Each row is a point on a tangle of strands that fork, close into loops and nearly touch. The rows are in no order.
In the rows, 128 means zero.
Points whose rows are less than 98.6 apart are linked; no others are. Some points are linked to none.
z689: [112  98 113 149 110 142 143 115 136 174 138  82 112 108 156 149 144  92
  79 125]
z938: [143 156 145 159 147 150 107 119 125 142  96 138 153 150 132 151 121  93
  79 139]
z430: [116 150 161 122 134  94  76 105 103 237 169 166  71 147 172  66  86  39
  63  95]
z393: [145 109 127 153 144 133 166  93 145 125  81 137 147  97 110 131 112 148
 112 145]
z425: [ 81 118 115 148  82 163 145 159 127 132  90 128 171 120 123 113 143 155
 137 129]
z851: [138 209 172 149  82 143  70  80 116 164 120 116  66 167 123 104 130 115
  62  70]
z538: [129 195 132 141 100 131 122  83  98 158 171 162 119 100 135 120 127  88
 119 129]
z463: [ 95 138 100 139 153 125  87 113  81 131 130 128 148 146 163 168 123  91
 101 148]
z535: [ 77  74  95 150 124 111 121 127 146 142 146 116 124 113 158 160 133  98
 106 123]
z883: [ 89 113 134 118 100 115 155 190 163 125 143 135 128 110 120 169 124 162
 185 101]
z350: [101  70 137 138  93  73  85 171 151 155 158 138 133  90 123 109 120  98
 111 129]
z221: [120 117 147 151 139  75 138 125 126  95  96 160 148  97 114 169  89 161
 182 133]
z17: [114 149 133 130 148  91 113 151  98  67 121 137 176 108  96 139 146 140
 156 124]
z337: [110 153 104 123 125  94 106 115 112 137 133 183 142 109 119 161 130 118
 143 119]
z957: [ 73  74 116 154 114 100 117 154 144 190 106 167 151 137 143 142 127  99
 161 108]
z56: [104  67 149 122 104  79  90 156 117 180 164 132 130 137 178 110 119  43
  79 157]
z840: [ 61 114 181 140 125  94 130 165 132  63 113 138 152  99 141 150  76 123
 189 115]
z74: [ 63 115 117 155 169 142 115 154 113 175 159 124 161 118 165 106  83  86
 137 146]
z767: [119 157 141 131 135 131 148 143 158 125 130 147 141 145 110 151 139 169
 133 151]
z753: [104 124 141 128  95  92 142 165 129  90 151 112 144  84 110 148 148 162
 113 139]
z32: [174 145 111  86 179 136 186 139 105 117 139 115 116 123 108 124 159 184
 193 124]
z269: [ 81 120  81 124  91 131 124 154  80 147 127 145 141  84 117 120  92 124
 147 150]
z59: [ 87  80 110 161 111 106  96 122 118 192 115 160 153 118 139 115 112  93
 109 128]
z732: [128 178  90 113 144 170 118 105 118 153 142 123 118 154 155 157 141  89
 138 114]
z748: [ 87  92  99 135  81 122  64 129 116 155 183 139 108 144 176 116 132  92
  91 142]
z360: [151 151 158 169  91 170 127  87 167 154 121 142 134 117 141  94 139  86
 114  88]
z878: [104 129 102 133  61 169 137 128 145 147 125 135 142 136 108 107 162 167
 112 144]
z334: [137 156  85 130 133 155 140  83 142 123 180  95 105 130 130  96 179 132
 142 109]
z36: [103 199 181 135  79 116  86  69 115 204 146 131  56 157 138  87 126  85
  61  90]
z835: [113 115  98 145 112 127  71 107 120 144 145 163 127 146 150 125  82 117
 131 168]
z362: [107 139  84 155 129 162  97 100 115 122 136 139 129 153 158 150 118 135
 103 153]
z644: [107 127 158 161 142 110  89 105 159 191 150 134 150 164 106 100 134  80
  90 166]
z844: [142 131 131 167 153 140 115 120 145 142 146 106 134 113 154 143 114 101
 168 117]
z577: [158 170 164 157  92 163 100 109 110 208 122  99  75 131 147 121 101  70
  86  84]
z978: [ 99 144 107 146 151 116 103 129 113 135 168 119 150 134 103 110 165 134
 141 143]
z908: [125 158 116 130 111 169 160 100 120 163 117 140 125  97 124 123  98 116
  67 150]
z593: [113 116  93 104 134 152 187 102 102  82  64 135 150 131 138 137 124 183
 156 157]
z384: [135 141 122  78 143 147 157 166 124  50  94 146 145 118 137 161  94 146
 158 142]
z859: [148 139 160 108 154  95 159 146  86  46 105 123 173 125 101 149 152 167
 162 146]
z651: [ 89  86 164 124 144  84 112 173 157 128 117 106 148 142 133 161  99  95
 206 128]
z820: [214 150 148 109 135 193 192 124 141 129 114 127  80 154 150 126 169 192
 100 111]
z377: [100  85 144 134  97 107 122 138 122 158 114 104 151 151 128 171 136  93
 136 177]
z583: [182 141 130 129 133 131  95  87 136 164 126 117 105 104  92  97  97  80
  62 115]
z173: [131 102 148 160 102 125  85 146 168 124 150 113 126 110 169 136 120  75
  87 108]
z848: [119 133 133 132 153 100 125 145 115 158 143 110 133 103 126 172  71 114
 140 177]
z769: [181 130 116  92 179 122 156 152 120 108 131 111 115 150  99 165 155 213
 162 122]
z972: [202 144 139 154 125 180 134  93 136 101  89 130 126 155 135 144 125 154
 123 123]
z129: [133 107 119  95 170 153 204 147 173  78 125 127 109 111 149 128 109 203
 156 125]
z457: [202 152 148 128 113 174 161  85 154 120 135 108  73 133 141 131 154 159
  86 104]
z70: [130 128 121 135 136 121  98 146 116 116  94 165 177  96 112 117 108  76
 139 111]
z58: [192 141 111  74 105 161 196  94 116 118 116 148 111 135 115 101 156 166
 128 163]
z829: [118 148 123 130 149 137 100 111 123 180 162 125 108 113 151 112  89  51
  56 133]
z662: [111 193 152 138  96 109 103  51 140 190 161 151  86 153 118 114 163 101
  75 108]
z176: [201 135 122 113 129 150 148 134 144  68 118 151 128 107 117  90 151 184
 116 107]
z747: [159 187 113 117 160 150 133  86 114  82 129 156 131 151 112 111 147 166
  94 150]
z629: [121 126  92  69 160 104 148 147 136  80  95 140 153 133 100 162 152 129
 179 100]
z926: [173 185 106 101 132 160 173  45 133 118 119 142  85 124 129 104 159 129
  96  79]
z420: [145 115 152 102 109 127 176 165 127  88  85 149 142 151 109 136 148 217
 219 127]
z290: [150 161 131 153 129 156 111 101 151 122 125 140 135 135  96  82  95 129
  73 149]
z422: [104 120 119 136 124  97 124 107 101 104 128 153 146 106 140 169 117 126
 186 144]
z236: [ 82 110 132 116 167 110 169 139 136  88  83 141 145 156 114 159 128 187
 198 124]
z451: [141 133 149 137  58 106  99  73 138 165 154 133  78 119 140 145 148  69
  78 107]
z131: [ 87 130 160 186  96 147 128 150 142 130 141 133 156 112 146 135 126 139
  88 155]
z913: [ 86  65 118 130 116  74 124 160 150 117 123 117 140  71  99 100  99 111
 127 121]
z312: [ 96 141 122 103 135 146 178 181 140 105 129 115 133 113 147 181 142 170
 171  94]
z410: [174 195 155 122  70 159 101  77 117 180 106 106  48 151 117 122 104 107
  82  96]
z421: [107 165 129 141 107 107 100 117  73 151 160 174 148 109 145 143 140  83
 139 143]
z408: [194 162 109  89 160 194 130 121 148  92 137 129  77 174 130  87 145 182
 106 118]
z751: [138 141 116 102  93 127 131 136 156  97 145 114 140 126  98 109 188 118
  98 115]
z177: [146 128 117  88 185 146 180 131 181  88 132 139 130 129 132 130 129 152
 142 121]
z162: [183 128 130 187 128 148 101 115 111 123 129  90 131 135  94 119 150 150
 131 126]
z584: [100  44 128 148 149  32  70 182  78 164 154 148 141 108 147 106 101  93
 124 116]
z461: [188  93 118  93 134 136 203 121 131  90  72 139 137 105 127 126 161 166
 157 106]
z465: [ 32  94 136 129 127  79 154 128 107 112 118 103 142 136 116 148  92 166
 185 162]
z564: [134  96  95 113 155 115 126 154 151 114 112 125 130 118  77 123  81 180
 154 144]
z267: [146 173 161 130 106 110  73  94 140 149 142 163 115 158 113 102 127  67
  91 137]
z93: [143 157 151 134 143 111 124 143 122 140 175 101 121 121 119 177 119 126
 148 170]
z819: [180 172 110  90 119 190 177  75  98 131 114 110 114 149 113  78 161 138
 115 144]
z586: [152 130 110 133 120 122  92 104 131 135 145 146 126 132 106 115  88 116
 166 180]
z939: [130 124 119  97 106 114 141 147 163  63 140 124 129 112 109 142 168 150
 129 125]
z661: [119 128 113 108 131 130 134 136 156 127  87 157 178 108 122 135 147  71
 137  94]
z866: [ 54  82 143 119 116  87 148 150 106 146 106 101 160 120 155 174 132  75
 158 143]
z618: [ 92 109 136 152  90  86  92 177 131 125 157 121 142  83 121 125 146 132
  93 113]
z540: [178 129 182 159 121 134 158 115 155 103 136  94 139 136 113 120 170 162
 138 155]
z667: [210  95 113  94 149 134 158 115 121  64 119 127 119 122 102  89 144 206
 126 152]
z212: [124 146  88 107 158 128  98 131 103 105 107 124 159 150 127 172 135 102
 117 135]
z336: [ 89 108 145 118 144  93 107 196 111 118 103 111 141 146  99 171  72 157
 173 144]
z501: [107  77 149 160 113 104  90 138 121 163 134 167 139 150 207 167 122  60
 113 121]
z575: [177 125 149  75 135 139 195 166 115  83 119 135 121 138 137 118 213 197
 162 108]
z992: [ 87  42 140 174 160  40  84 158 100 143 120 106 149 111 137 128 100 105
 152 123]
z322: [116 152 127 133  98 166 183 106 155 106 146 147 143 110 165 129 166 128
 128 132]
z197: [122  97 128 136 103 120  81 144  62 188 137 159 121 136 208 123 112  37
  62 116]
z489: [198 172 115 107 157 173 158  94 153 118 120 128 104 123 126 110 184 126
 128  56]
z253: [105 111 144 117 167 107 136 152 185 110 106 149 152 116 105 139  92 112
 155 133]
z893: [151 123 128 150  92 124 137  90 156 137 105 159 142 146 105 161 177 146
 121 122]
z976: [145 105 110 133 150 158 165 117 127  72 150  85 121 127 149 120 159 182
 167 122]
z77: [128  98 137 129 124 101  78 132  94 219 175 167  77 158 196  57  88  57
  39 108]
z389: [ 75  82 119 145  93 126 141 141 131 111  66 123 158 124 116 123 120 163
 180 119]
z75: [112 117 124  51 147 126 169 194 107  62  88 111 118 139 106 148  90 195
 207 119]
z968: [124  86 129  73 154 103 181 175 102  59  76 121 107 137  98 131 120 236
 178 110]
z488: [ 88 123 131 114 125 110 122 161 101 101  85 165 174  97 118 143  80 101
 140 141]
z216: [ 97  72 139 122 161  45  76 175  96 172 146 177 143 128 156 148  90  68
 117 130]
z630: [206 187 141  87 143 188 174  71 123 134 119 140  91 168 128  53 173 147
 130 122]
z591: [174 122 120 120 129 130 145  74 154 101  95 142 151 125  92  85 168 121
 132 129]
z505: [ 64 100 136 121 118  87 103 200 110  79 120  92 155 114 135 179 126 124
 141 116]
z636: [124 107 132 146 104  95 105 139 113 158 158 169 121  74 155 149  87  98
 134 122]
z54: [ 61  75  95 137 161 101 120 145 109  76  74  95 142 131 113 133  89 140
 170 102]
z776: [189 153 149 173  95 156  95  82 118 131 124 114  97 162 120 127 124 146
 107 132]
z117: [109  74 118 168 121 101  80 113  98 187 150 158 119 120 176  93  84  88
  93 135]
z307: [167 151 136 120 114 146 157  61 175 143 102 160 113 156 123 148 174 130
 114 104]
z964: [ 90 133 119 135 168 125 104 136 109 184 180 130 117 112 175 134  93  71
 106 143]
z589: [145 185 138 156 137 173 109 113 142 135 183 107 111 136 146 110  99 113
 111 143]
z146: [160 113 131 107 166 150 170 166 144  93  90 105 148 146  96 101 158 192
 114 131]
z369: [ 88 145 165 177 146 142 142 167 134 133 137  98 173 118 141 136 122 126
 124 143]
z771: [171 136 122 126 132 159 160 139 145 135 117 111 126 149  93 113 173 183
  94 128]
z951: [114 106 138 126 148  76  83 167 108 130 131 118 134 133 110 156  64 123
 159 179]
z195: [148 169 135 119  71 146  99 130 122 146 140 127 106 127 117 153 129 110
  65 135]
z727: [ 70 117 110 147 151 138 145 135 131 123  96 119 145 129 148 166 108 158
 127 136]
z622: [112 135  99 112  82 179 167 124 155  98 109 163 148 116 158 116 131 134
 158 137]
z516: [103  64 126 130 121 113  91 130 152 156 148 123 136 145 170 107  98  52
 132 153]
z504: [103 168 126 176 131 169  97 124 129 205 142 129 122 138 128 102 118 124
  89  88]
z455: [179 103 133 114 117 129 174 108 160  91 105 146 128  93 142 144 141 139
 174 110]
z983: [204 174 140  88 140 166 165 112 154  84 122 180 114 125  97  68 149 171
 100 107]
z526: [ 89 128 177 168 127 110 102 139 128 174 163 148 168 149 157 111 144  73
  89 162]
z241: [173 134 116  71 156 142 198 123 122  90 165 120  92 141 147 124 180 197
 121 146]
z105: [145 157 148 103 197 128 178 147 104  51 116 139 165 142 117 120 162 184
 146 141]
z733: [154 121 127 137 143 107  96 139 127 113 133 131 132 124  76 137  77 156
 144 175]
z716: [188 115 121  77 149 173 214 117 125  95  87 160 124 136 148  96 160 188
 132 134]
z599: [ 46  85 103 117 101  85 171 133 129 129 108 107 151  91 132 148 131 122
 139 142]
z655: [ 72 107 126 176 153 123 111 154 124 149 117 146 147 129 162 186  84 131
 122 127]
z363: [150 156  92  99 164 137 152 134 119 128 136 137 138 106  94 108 129 153
 176 134]
z796: [ 40 104 181  97 138  83 160 139 115  81  89  89 131 153  93 159  80 164
 198 158]
z541: [144 188 160 158  97 168  86  76 114 161 166 107  84 166 158 111 106  99
  94 140]
z148: [117 103 142 145 108 139 100 132 103 184 127 125 132 150 191 157 139  39
  75 120]
z200: [120 125  92 110 139 152 139 131 152 101 184  94 109 122 137 120 148 155
 163 123]
z886: [160 140 122 108 112 111 120 126 117 173 117 121 145 132  84 145 166  85
 131 138]
z580: [140 160 132 121 116 117  81 108 115 218 158 144  90 139 130  65 106  44
 102 106]
z141: [117 107 110 117 151  77  75 145 119 167 148 158 134 125 128 164 129  64
 109 120]
z289: [145 197 146 158 129 146  92  80 116 183 131  88  88 146 100  78 143 107
  78  78]
z89: [142 126 100 122  93 190 153 114 151 110 114 133 116 127 128  90 127 158
 125 137]
z770: [138 136 145 150 111 135  84 109 116 185 131 128 129 160 143 147 160  58
 119 117]
z440: [ 96 127 163 116  93 107 168 165 130  82 107 135 161 138  97 125 138 164
 223 139]
z255: [136 146  88  84 145 156 143 137 148 110  79 164 147 126 113 145 158 126
 144  93]
z229: [150 126 137 117 104 131 148 169 112 107  92 114 150 111  94 141 122 166
 161 130]
z228: [114 112  86 159  90 141 110  81 109 183 111 148 121 109 133 111 129 107
 107 126]
z984: [108 143 126 138 126  94 117 115 159 185 163 152 115 124 113 158 169  99
  78 108]
z456: [100 138 126 162 134 119  99 178  92 198 128 141 153 121 117 136 117 112
 161 128]
z210: [115  72 141 139 152  87 113 157 181 150 124 123 143 119 123 158 100  93
 145 142]
z707: [165 110 145  53 160 137 218 182 127  85 118 157 105 126 146 102 193 233
 131 117]
z736: [162 183 128 107 172 162 160 127 115  95 106 157 160 156 109  97 170 164
 128 133]
z49: [117 113 141  95 177 138 157 176 166  68 102 101 159 175 105 110 141 176
 150 144]
z96: [147 146 111  98 121 133 123 162 117 122 130 125 137 108 128 180 110  97
 172 127]
z217: [170 122 134 120 141 161 131 120 151 107  98 113 156 172 133 149 155 119
 183 132]
z581: [172 190 134 115 133 144 113  45 128 141 112 118  77 124  97  85 104 105
  57 111]
z833: [ 73 116 161 174 129  91  97 136  98 150 129 160 180 130 146 119 122  89
 144 172]
z854: [107  98 114 121 116 148 108 137 167 165 156 100 118 161 147 118 130  84
 148 156]
z284: [147 114 107 122  64 134 140 123 155 150 142 143 100  84 139 159 116 117
 103 120]
z673: [191 156 127 120 116 146 142  90 118  73 132 126 117 146 124 141 201 152
 113 102]
z21: [ 93 170 102 129 156 150 129 129 125 170 172 148 114 115 147 154 110 107
 127 122]
z300: [109 154 163 147 105 116  91  97 109 205 168 118  84 157 174 115 133  63
  54 104]
z22: [121 152 125 188 122 137 101 132  90 219 149 152 132 123 140 106 121 102
 139 107]
z901: [134 100 142 187 113  95  53 140 115 196 128 157 114 135 125 133 108 122
  72 127]
z448: [141 149 148 163  92 146  55 107  82 189 178 121  80 154 168  90  91  91
  98 137]
z718: [135 179 127 116  84 126 120  36 167 147 145 157  68 164 116 123 151 126
  73 109]
z703: [154 134 108  51 166 155 176 181 123  63  94 134 132 139 110 124 106 191
 160 137]
z935: [132 121 132 142 122 168 119 114 167 188 123 114 119 170 137 135 112 106
 134 152]
z86: [196 143 163 139 163 165 194 132 138 110 115 128 122 151 145 156 157 197
 125 128]
z754: [185 132 161 146  70 138 113  78 152 139 117 126 127 115 112  95 145  69
 117 116]
z619: [187 108 144 149 152 165 168 107 140  94  63 131 146 125 128 126 124 157
 116 130]
z150: [129 101 125 143 123  83 125 120 155 144 113 138 144 125  82 175 166 147
 131 122]
z554: [118 106 136 105 155 111 175 150 171  68  94 130 145  93 105  97 126 173
 174  89]
z394: [122 149 125 139 126 124  82  92 117 184 146 183 118 152 163 149  92  82
 110 155]
z136: [114  80 126 185 155  88  97 145  96 121 119  87 157  78 121 124 108 117
 151 111]
z946: [133 159 112 116 136 175 171 182 146 122 138 126 121  96 134 143 139 177
 129  95]
z144: [170 159 141 119 113 160 127 129 187 130 146 141 110 157 108 113 142 122
 135 119]
z98: [151 169 105  83 136 152 138 111 152 104 148 110 112 126 106  97 182 129
  66 107]
z919: [167 183 156 148 125 123 114 116 140 130 186 115 105 114 117 130 161 103
  94 102]
z438: [179 133 115 120 131 137 149  48 167 125 136 122 103 131  98  84 138 132
 126 138]
z702: [114 105  96 154 102 113 139  94 114 133 100 139 140  94 109 138 125 137
 106 146]
z28: [118 178 143 149 107 142 118  61 111 140 131 109 122 153 137 120 173  90
  49 138]
z600: [162 179 116 122 126 190 128 115 147 148 107 116 100 147 123 135 124 110
  78  87]
z797: [125 135 126 139 155 181 189 153 152 104 116 122 132 100 140 106 120 197
 145 104]
z613: [164 110 143 149  88 140 143  92 148 137 102 129 158 123 101  86 152  97
 139 150]
z843: [116  84 137 118 133  98 135 148 150 102 118  80 127 155 102 150 149 171
 193 140]
z658: [ 77  75 162 169 139  98 101 171 115 166 130 160 149 148 199 167  90  98
 128 137]
z807: [133  98 108  77 161 175 205 131 122  67  66 154 146 146 171 112 141 191
 149 131]
z989: [131  94 155 146 115 112 129 125 153 102 106 111 178 124 109  99 134  93
 148 156]
z664: [161 100 106 164 143 122 104 117  89 106 114  92 148 100 106 128 125 132
 149 125]
z239: [114  96 120 131 153 139 169 144 124  80 119  71 147 109 136 114 148 158
 212  91]
z378: [120 103 147 180 104 114  96  72 112 212 161 149  82 124 186  86  77  77
  75 133]
z830: [150 118 102  92 131 140 139 141 139 145  98 105 148 154  77 115 154 116
 143 154]
z937: [133 174 122 118  82 151 106  89 122 177 151 139  89 110 131  87 116  73
  98 111]
z544: [131  99 103 122 119 135 158 142 136 129 115  84 120 114 109 151 158 176
 105 131]
z392: [132 180 116 129 178 163 135 108 121 105 169 117 134 115 142 119 104 134
 131 161]
z539: [177 164 117 102 131 156 106  73 130 143 140  79  87 177 114 116 133  86
 102 141]
z887: [ 99 114 161 145 146  93 139 159 117  48 101 121 155 103 120 155  79 182
 194 110]
z773: [112 123 125 148 108 161 117  98 159 164 160  94  81 137 173 127 124  87
  70 115]
z816: [ 69 118  84 127 129  96 126 137  79 146 147 143 145  72 141 118 100  88
 112 150]
z568: [173 168  92  78 156 141 161 113 148  93 151 161 110 112 109 124 139 137
 142 120]
z502: [113 132 160 166 136 156 176 144 123 111 117  90 171 128 136 115 123 152
 167 158]
z471: [159 178 123  96 155 136 131 134 146 119 144 132 111 121 114 167 103 109
  77 145]
z67: [ 65  96 153  71 158  79 166 141 118  36  94  84 120 160  90 138  99 175
 192 125]
z286: [171 174 163 136  89 114  99  94 133 146 173 102  70 121 128 149 133 101
  63 115]
z412: [133 134  87  94 133 135 185  91 109 113 103 135 134 132 117 135 168 159
 129 160]
z101: [170 201 114 103 148 178 124  95 137 101 129 159  93 168 121 111 152 168
  75 103]
z954: [122 138 155 146 117 100  63 121 110 185 181 198  96 159 190 143  88  77
  75 123]
z970: [113 124 120 164 102 119 114 167 129 171 153 109 123  68 121 113 129 123
  92  97]
z114: [129  85 108  97 153  83 155 141 123  77  87 127 124 112  78 130  93 222
 173 132]
z119: [153 114 107 133 150 116 130  78 165 120 157 119 107 109 116 120 115 141
 123 139]
z169: [ 78 139 131 131 127 101  67 183 114  94 159 141 163 127 141 126 111 112
 144 141]
z986: [171 155 115  98  86 140 144  90 136 110 154 140  88 102 145 162 133 110
 121 116]
z484: [186 144 140  89 122 149 173 146 130  84 135 111 125 138 128 158 207 151
 121 106]
z648: [181 157  92  87 145 170 138  99 118 148 118 100 114 154  92 102 149 112
 132 144]
z249: [146 127 159 150  99 123 106 123 192 151 165 133 116 137 117 113 145 108
 138 131]
z273: [115 149  91 116 140 121 103 117  91 140 149 136 137 101 107 105  99  83
 103 157]
z281: [151 156 136 131  96 155 140 121 126  99 136  95 128 126 136 137 136 123
  75 156]
z982: [122 107 143 146 102 125 154 159 122  87 145  77 146  92 138 135 138 143
 201 109]
z375: [157 123 133 181  96 133  87 144 128 166 140 110 124 138 107 120 130 158
 155 140]
z789: [175 119 106 116 102 123 141  92 129  88 127 156 128  83 124 149 121 113
 149 131]
z470: [160 162 126 118 149 141 107 115 136 136 139 108 106  94 129 137  85  70
  67 117]
z948: [122 107 103 145 144 106 121  89 173 125 146 128 114  94 149 146 128 104
  98 109]
z930: [132 137 102 102 176 130 141 156  97  96 110 114 126 150 109 171 123 210
 154 158]
z817: [128 187 106 148 136 180 114 105 113 182 113 107  99 143 113 110 146 121
  66  82]
z213: [107 127  88 140 168 180 133 125 136 114 113 109 143 149 134 134 124 160
 102 142]
z102: [ 44  98 137 105 111  89 119 184  96 101  92 109 123 123 105 153  64 162
 188 102]
z424: [ 73 124 151  94 120  89 142 183 132  57 120 101 146 120 108 168 129 153
 136 144]
z523: [142 104 120 136 127 163 128 133 159 144  96 127 134 165 128 164 101 141
 166 147]
z69: [ 47  90 118 142 170 105 111 161 108 160 123 118 151 122 159 125  94  81
 172 121]
z915: [130 103  97 130  87 106 104 111 129 174 163 153  84  98 145 165 112  97
 116 109]
z66: [104 126 125 144 118 131  62 177 129 155 135 128 148 150 125 116 128 104
  85 143]
z743: [ 47 119 126  84 133 113 146 166 116  92  84 145 163 126 131 166  87 116
 158 158]
z774: [127  85 144 139 119  88 127 144 124 147 122  75 138 136 102 166 133 132
 184 162]
z865: [ 92  89 139 127 128  61 122 147 166 108 138 123 143 132  87 155 153 154
 163 122]
z910: [141 113 104 137 124 146 139 151 147 161 132  83 114  93 108 134 132 122
  97 105]
z904: [143 139 156 174 111 114  66 141  84 185 198 139 103 117 147 119  84 100
 108 151]
z891: [163 171 126 151 113 151 145  46 137 124 146 119  92 104 138 112 153 132
  89  89]
z108: [118 120  98 152 101 128  62 119 129 144 184 109 103 139 138 115 148  95
 109 119]
z113: [132 162  99 110 176 152 137 112 128  46 152 133 149 127 127 109 129 165
 117 141]
z653: [163 171 165 153  92 183 123  97 191 136 126 133 102 163 136  89 151 118
 105  94]
z496: [149 118 178 141 144 134 182 130 140  89 116  98 156 153 122 137 141 184
 168 175]
z794: [165 159 123 127  94 148  96  92 101 173 109 133 133 159 111 120 150  66
 137 134]
z406: [163 131 170 119 171 154 182 165 143  95 107  98 144 147 149 162 139 167
 170 139]
z15: [ 61  77 108 136  93 119 100 178  96 143 146 121 138 110 140  96  83 121
 159 169]
z868: [140  97 153  88 142 126 186 171 114  57  69 155 130 161 127 124 156 238
 176 121]
z701: [ 44  83 113 132 177  79 106 162  99 128  96 102 157 129 120 140  99 111
 187  96]
z115: [125 153  93 140 124 135  91  77 110 142 169 118 120 154 109  94 172 118
 123 130]
z326: [139  67 141 164 124  81  35 164  97 198 156 169 119 167 156 132  99 108
  97 138]
z827: [ 70 119  96 103 172 118 122 169 121  69 113 110 147 128 108 120 111 165
 176 110]
z306: [ 75  95 145  71 166 112 183 170 159  68  88  90 134 156  98 119 110 188
 159 139]
z603: [144 125 130 173  99 112  82 135 119 195 148 126 101 101 108 105 115 122
  59 110]
z13: [129 132 124 108 188 125 142 145 166  99 142 112 141  99 121 138 106 111
 140 129]
z806: [ 39  67 135 145  87  84  93 171 105 127  91 138 134 127 131 150  76 151
 185 116]
z742: [ 73  84 138 175  87  95 108 151 120 125 103 140 158 106 122 140 103 155
 158 129]
z861: [114 132 149 186 109 146 111  90 135 197 157 135  90 144 188 133 105  87
  73 120]
z76: [168  86 103 106 138 109 142 118 120  68 100 124 127 135 103 118 139 201
 169 143]
z914: [ 76  86 110 113 133  98 168 141 139 124 119  99 137  79  98 123 112 140
 169 128]
z265: [ 84 131 143 178  67 142 119 120 125 166 140 136 136 123 151  99 140 110
  55 145]
z620: [ 66  99 144 140 114  74  77 201  81 122 139 129 154 117 142 141 114 108
 147 121]
z436: [132  75 154 127 125  99  75 157  84 186 184 144 109 143 203  89  87  47
  61 143]
z388: [166 172  96  99 136 185 147 123 154 147  98 149 112 133 118 126 155 133
 122  70]
z61: [ 67  92 132 100 125  94 183 123 110  35  77 112 139 107 128 129 131 170
 194  92]
z324: [ 86 113 153 161 140  85 118 119 115  99 134 125 182 118 121 105 121 110
 162 180]
z805: [199  96 143  60 197 139 167 171 131  48  92 136 123 141 142 120 129 188
 155 138]
z674: [149  95 126  73 179 127 227 149 110  92 136 112  99 126 147 112 177 238
 145 138]
z462: [161 168 139 126 114 166 130  74 124 123 119 101 131 158 122 115 149  95
  78 172]
z183: [174 171 152 142 139 123 130 112 137  91 159 134 140 117 117 136 186 132
 141 103]
z857: [ 77 125 102 132 148 100  94 159 118 104 162 112 138 110 113 114 109 137
 170 134]
z542: [128 162 137 140 147 125 127 154 130  75 147 133 165 114 125 132 167 145
 174  94]
z934: [139 154  89 105 141 108  59 118 100 151 157 146 112 123 107 131 128  69
  96 118]

How many points has the smallest loop of links through each point below? Write 0 if it is on no loop.
z716 | 5
z392 | 0
z776 | 0
z210 | 0

A fork is a point with three links, a tip a point with one. Leave the first point through the second and follow the links. Name the first fork or tip that comes.
z840; z887 | z436
z307; z893 | z618
z162; z664 | z15
z269; z816 | z162
z618; z350 | z307
z322; z622 | z951
z336; z102 | z322
